Each row is a point on a tangle of strands that fork and nearly touch. The rows are in no order.
Points whose rows are less than 29.4 apart are linked; no others are. Some points are linked to none.
j880: [  6  -9   8  -3  -1  -1  -3   1 -12  -1  -6  17   6  -8  13 -13  -3 -12
  16 -13]
j122: [ -8  10 -10 -12   2 -12 -13  -5  -5 -12  21 -17  16   0 -17  13  15   1
   4   3]
j465: [  1   8   7  -6  39  -1 -12  -1   1   4   7  -9  -2   3  -7  11  -5  -8
  13 -12]
j418: [ -1  -6  -7   6 -32   5   0   2  -8  -8  -2  -1   6  -6   4  -2   5  -1
   4   6]
j590: [  6 -16  24   7 -20   1  -1   3   8  12 -19 -16 -17  -5  12  -2   1   3
  -9  14]
j721: [ -3  -5  -5  12 -11   0  13   1   0   1  -5  16   1   2  10 -10   5   2
 -10   1]
j488: [ 15  -9   2 -26   8 -12   5  -4  10   9   6  11  -2 -18   2 -19  12  -3
   0  -3]
j302: [ -4  -5  20  12   2  -3   6  -2   3  11  -9   9 -22   1  22 -13   2 -13
 -16  -7]
j796: [ 12   5   8 -14  -8   4   4  -3   1   9   0   3 -17   5 -10 -19 -31   0
  -6  14]
j72: [-10  -4  18   8   3  -9   2  -9   4   8   8   7 -23   2  12 -11   3 -17
 -16  -7]
j73: [  9  -1   5 -13  -2   8  -2  -1  -4   5  -2   3 -12  -1  -7 -11 -23  -5
   6   3]
j513: [ 20   3  -6 -24 -16   6   5   0   6   8   0  -9  -5 -12 -11 -19 -11   8
   2  22]
j758: [  2   4 -20  11   3  17   8  10  -5  -8  -5  11   4  11  -5  14 -19  18
  -1  -5]
j343: [ -3   3   4  -9  -3  -8 -18  -7   4   0  21 -27  -1  -3 -12  16  12  -4
   6   6]
j583: [ 16   2   8 -14 -11   5  -5   1  12  14  -8 -24 -19  -4 -15  -5 -17   5
   2  19]
j612: [ -3  -1  -7   0 -14   0   9  -1  -5  -3   3  15   2  -1   2 -14  -5  -2
  -3   2]
j637: [-10  -4  10  17 -12  -3   1   0   1   1  -2  -1 -12  -2  14  -2  10  -8
 -12   1]
j154: [ 12  -7   4 -14 -16   4   0  -1  -1   6  -4 -10  -4 -11  -3 -12  -8   1
   7  14]
j525: [ -6  -5  10  -5  -4  -3 -12  -6  11   7  17 -27 -16  -1 -11  14   1  -6
  -2  10]
j851: [ -2   5  -8  16  16   7  18   6   8   5  -9  15  -3  17   6  10  -6  18
 -17  -1]
j870: [ 12  -1   3   1  22   4  12   0  10  20  -9  11  -8   8   6  -4 -10   5
  -6   3]
j803: [  8   5 -23   2  10  13   5   8   2  -1 -13   3  18   3 -11  10  -2  23
   9   3]
j394: [-12   5   4   7  11   8 -11   3  -3  -9  13  -8  -8  11  -8  17 -11  -3
   0 -12]
j232: [ -3   6  -4  -6  20  -3  -3  -4   4   3  15   0   0   9 -10   6  -3  -1
   1  -5]
j997: [ 14 -10   2 -10  -6   1   4   3   4  10  -8  -5   2 -14   3  -8   7   4
   8  11]
j686: [-16  11  -9  16   4  -7   8  -5  -1 -12   3  17   4  11   4  -1   9   0
 -14 -13]
j405: [ -6   6  -4   0 -10  16  -7   4 -14 -11   7   5 -10   6  -7   1 -25  -7
   4  -9]
j869: [ -7  -5  14   7  10 -10   3  -7  13  11   7  -1 -15   2   7   1   6  -8
 -13  -1]
j39: [ -1   4 -18 -12 -21  -2  11  -8  -4  -2  12  13   6   1  -8 -10   1   1
  -9   7]
j948: [  5   1  -6 -10   7   1   1  -6   8   8   7  -2  -1  -1  -9   3   0   4
   0   7]
j51: [-11   5 -20   8 -22   3   3   1   1 -17  14  -3   5   3  -9  12   5   7
 -14   6]
j642: [  8  -3  -4   6 -20  19   8   8   5   9 -15 -15   0   4  -2   6  -9  24
  -9  23]
j506: [  3   0  -4  10 -11  14  18   3   2   9 -14  10  -4  11  10  -5  -7  13
 -15  12]
j690: [  1  -9  24   7 -22  -5   2  -4  10  10  -9 -14 -24  -3   7 -11  -3   0
 -16  17]
j746: [-10  -5   8   4 -11  -9 -13  -6  -2  -7  16 -15  -3  -6   1   8  12 -13
  -2  -2]
j570: [  3  -6   6 -20 -10 -10  -4 -10  -3   2  14  -2  -5 -11  -3 -11   0 -15
   3   1]
j938: [ -5   6  -8  12  13   7  15   2   4   4   1  20  -9  18   2   1 -15   6
 -17  -5]
j672: [ -8   3   8  -1  20  -4  -3  -5   0   4  15   8  -6   9  -3  -1  -7 -12
  -2 -14]
j118: [ -2  -2   8  -5   6   5  -4  -4   4  12   8  -6 -23   8 -10   2 -20  -4
  -6   5]
j787: [ 16  -9  24   4 -15   7   3   5   8  19 -29 -18 -11  -4  14  -5  -8  13
  -7  17]
j55: [  8   2  -8 -15   7  -9   4  -7  -4  -2   7  15  13  -4  -1 -13   5  -8
   7 -12]
j656: [  9 -14  13  -4  13 -16   2   1   8   7 -13   4   7 -16  16  -7  22  -5
   3  -7]
j420: [  4  -2 -11   7 -17  14  14   6   5   3 -10   0   3   6   0   0  -5  19
  -9  16]
j991: [  5   4  -4 -11  -8   3  13  -4   6   6   7   7 -10   9 -12 -13 -21   4
  -8  15]
j894: [ 14  -4  10 -10 -22  10 -10   3 -15  -2 -12   0  -4  -9   0 -18 -22  -7
  18   3]
j81: [  0   0   9  -1  15   6  -1   0  -2   9   4   4 -17  12   2   1 -16 -10
  -3  -5]
j269: [  7  -2 -13  -7  -9  -2  -6   2 -10  -9  -2   5  22 -11  -1  -1  13   0
  16  -3]
j877: [ -6   8   1  -9   1   0 -18  -4  -1  -8  27 -23   0   2 -18  18  -2  -6
   8   1]
j816: [  7 -17  12  -6  -3 -11   5   0   0   5  -6  10  -1 -16  16 -13  10  -9
   3  -4]
j800: [-21   8   5   9   3 -10 -10  -4  -8 -19  17  -7   8   6  -4   8  11  -7
  -3 -16]
j243: [  6   2 -16  12  20  13   7  12   9   0 -17   4   9   7  -1  20   0  25
   3   4]
j77: [  3  -9  21  14   8  -2   6   3   1  11 -17  13  -9  -2  28 -12   5  -7
  -6 -10]
j698: [-10   7  -4  17   1   0  13  -3   4  -3   5  20  -9  14   6  -5  -1  -1
 -20  -8]
j176: [ 19  -6  -3  -1   2  12  -3  11   3  12 -24  -4  11 -13  10   3   5  10
  22   5]
j863: [  3   2  -2  10 -13  14  21   5  -4   3 -15  21  -3   8  13 -19 -15   8
 -13   5]
j314: [  5   4 -13  -6  15  -2  -3   6   8   0 -13 -11  24  -9  -6   8  18  12
  16   6]
j91: [-14   8  -8  11 -14  14  -2   4 -16 -18  10  11 -10   6  -2  -4 -17  -9
  -6 -14]
j902: [  1   0  -4  16  19  12   8  11   8   5 -16   1  -4  13   7  23  -6  17
  -8   4]
j930: [-15  -1   0  13 -37   1  -5  -1  -3 -10   8 -12 -10  -4   1   2   9  -6
 -11   8]
j23: [  1  -3   1  -2  -8  15  -6   3  -8  -1   0  -1  -8   2  -6   0 -18  -5
   8   0]
j379: [  8   2 -11  -7   5  -5  -8   4  -3  -4 -14  -5  26 -15   0   3  17   2
  22   0]
j378: [ -7  -3   9  -8 -18  -8   2  -8  -2   1  17  -1 -15  -4  -2 -13  -2 -14
 -11   5]
j298: [ 10 -18  15 -10 -20  -7   4   2  -1   3  -9   2  -4 -20  15 -21   8  -7
   4   4]
j806: [ 10   4  -4  -2 -15  19   5   4   9   7  -9 -16  -8   7 -13   3 -21  21
  -3  23]
j346: [-15   1   4  15 -19  -4   3  -7  -3  -7   8   6 -14   2  12 -12  11 -13
 -16  -6]
j839: [-10   8 -24  10  -7   9   9   4  -5 -15   4  11   4  10  -7   6 -10  13
  -6  -5]
j538: [ -7   6  -2  -2   6  11 -18   1  -5  -9  17 -15  -3   4 -16  18 -13  -4
  12  -7]
j681: [ -6  -1 -14  11 -17   8   8   1   5  -4   1  -1   1   5  -4  11   1  16
 -11  10]
j441: [-21   9  -2  13 -12   7  -7  -1  -7 -18  20  -2 -15   8  -4   6 -12 -10
 -10 -15]
j809: [  3   3 -13   8  14  21  -1  15  -6  -6  -6  -2  -2   8  -5  21 -22  10
   2  -5]
j370: [-14  -8  17  11 -19  -6  -8  -4   0   1   6 -12 -16  -6   8   2  12 -16
  -9   0]
j962: [  1   0  17  -1  33  -5 -19   2  -1   1  -1 -11   4  -4   3  12   3 -12
  19 -15]
j440: [  7  -2   2   0  24 -10  -1  -3  11  10  -7  -4   6  -3   3   5  11   3
   6   2]
j541: [  3  -8   8  -6  21 -20  -5   0   2   0  -8  -1  15 -13   6  -3  24  -4
  13  -5]
j685: [ 18  -8   3 -17   7  -7  -1   1   6   9  -3   1   3 -21   4 -13  11  -3
  12   0]
j624: [-10  11 -23   6 -17   4  12  -3  -4 -15  14  12   6   8 -10   4  -3   5
 -14   1]
j929: [-10  -1   6  10  -5  -2 -15   3 -16 -17   3   3  10  -3   6   4   5 -14
  13 -20]
j280: [ 10   3 -14 -13  12  -3   1  -2   8   4  -2   1  15  -5 -10   4  10   7
   8   4]
j153: [ -5  -7   8   8   9 -14   4  -4   9   6  -1   5   0  -1   8   3  16  -2
 -10   0]
j9: [ 11  -1   2   3   4  17   5   8   1  13 -15  -4  -7   5   4   6 -14  11
  -1  10]
j725: [ -1   7 -17 -13 -17  -9   1  -5  -8  -8  14   6  16  -2  -8   0  11  -1
  -2   2]
j665: [ -9  -1   1   8   8 -12  -4   0  -4 -12 -12   1  21  -2   5   6  19   0
   6  -6]
j187: [ -5  -7   7   9  -7   1  -5   1 -14  -7  -7  10   5  -5  15  -5   4 -13
  11 -14]
j396: [ -3   2  -6  -3  -8  -4  -9  -1 -14 -14   9   6  13  -3  -2   2   3  -9
  11 -10]
j945: [-17   7  -3  13  -8   0  -7  -2  -7 -20  18  -5  -1   4  -3  12  -1  -5
  -5 -11]
j893: [  4  -5  10   0  23  -4 -17   5  -7  -1 -11  -4   9  -8   7   6   8 -12
  25 -14]
j727: [-10   5   6  -4  29 -14  -7   2  -9 -13  -3  -6  20   0  -5   1  15  -6
  13 -14]
j313: [  7   1   2  -7  28 -10 -10   2   3   3  -9  -7  14 -11   0   3  12  -2
  17  -6]
j967: [ -7  -3   2   8   4 -21   4  -7   2  -5  -5   5  14  -3   8  -2  24   0
  -1  -6]
j956: [-13   4   1   3 -10 -12   3 -12   1  -3  21   5 -10   4   1  -7   8 -13
 -17  -2]
j235: [  0  -1   0 -14  -5 -13   4 -10  -7  -1  15  14   1  -4   0 -17   4 -14
  -3  -7]
j833: [-19  11  -2  12   6 -10  -1  -4  -8 -22  10  11  10   8  -1   2  10  -5
  -5 -19]
j457: [ -5  -6  17  -4   2   1 -11  -6   8  11  11 -15 -22   2  -8   6  -9 -12
  -1   2]
j951: [  6   9 -23  -6   8   6   7   1   7   4   1   6  14   3 -15   6   2  15
   5   7]
j423: [ 11   2  -3  -6  -4  16   4   5   4   8 -10  -2 -11   8  -6  -3 -24  13
   2  14]
j543: [-10  10   1  -9  25 -20   0  -8  -6  -7   2   4  19   4  -6  -4  17  -6
   4 -15]
j687: [ 12  -4  -2   4  22   0   5   5  13  14 -19  -1  11  -5   9   8  15  15
   5   4]
j789: [  1   0 -11  15   8   8   5   8  -8 -10 -18  17  16   7   8   6  -1  11
   5 -12]
j550: [ 10   5  -7 -21  -9   1   7  -6   8   9   8  -4 -10  -1 -15 -13 -14   5
  -5  20]
j437: [ -5  11 -17 -13  -3 -10  -3  -5  -1  -9  14  -3  20  -1 -13   9  12   5
   4   5]
j807: [ -9   3   3  -5  -3 -13 -12  -5  -1  -7  17 -15  11  -4  -5  13  16  -4
   5  -1]
j782: [ -1   5   0 -12  24 -13  -5  -6  -5  -4   8  11  11   3  -4  -7   3 -11
  12 -18]
j98: [ 16  -4  10   2  -4  14   8   8   9  16 -25 -11  -6   3   9  -2 -15  17
  -6  18]
j177: [ 12  -4  -2   4  11  11   3  10   7  16 -18  -5   2   2   5  11   1  15
   4  10]
j498: [ -7   3   1   6  19  -7  -9   8 -12 -15 -12  -1  20   0   3   8  10  -2
  16 -15]

A fork is a point with three links. Follow the links from the first point to the second and name the forks in between, in order.
j420; j656 => j9 > j313
j379; j991 => j280
j787; j51 => j9 > j420
j378; j877 => j807 > j343
j394; j302 => j343 > j807
j465; j51 => j313 > j9 > j420
j758; j313 => j420 > j9
j396; j727 => j280 > j343 > j807
j877; j938 => j343 > j280

A fork is a point with three links, a tip a point with one. Leave the first point through the second and follow the links. Name the first fork or tip that comes.
j956; j378 => j77
j698; j686 => j488
j73; j23 => j280
j665; j498 => j807

Follow the links from the first point to the second, and from the first to the third. Name the last point that the two ways share.
j570; j232; j437 => j807
j39; j869; j405 => j807
j787; j51; j816 => j9
j51; j298; j465 => j313
j405; j956; j379 => j280
j298; j787; j839 => j9
j187; j725; j538 => j343
j379; j346; j488 => j280
j809; j863; j440 => j420
j235; j538; j698 => j343
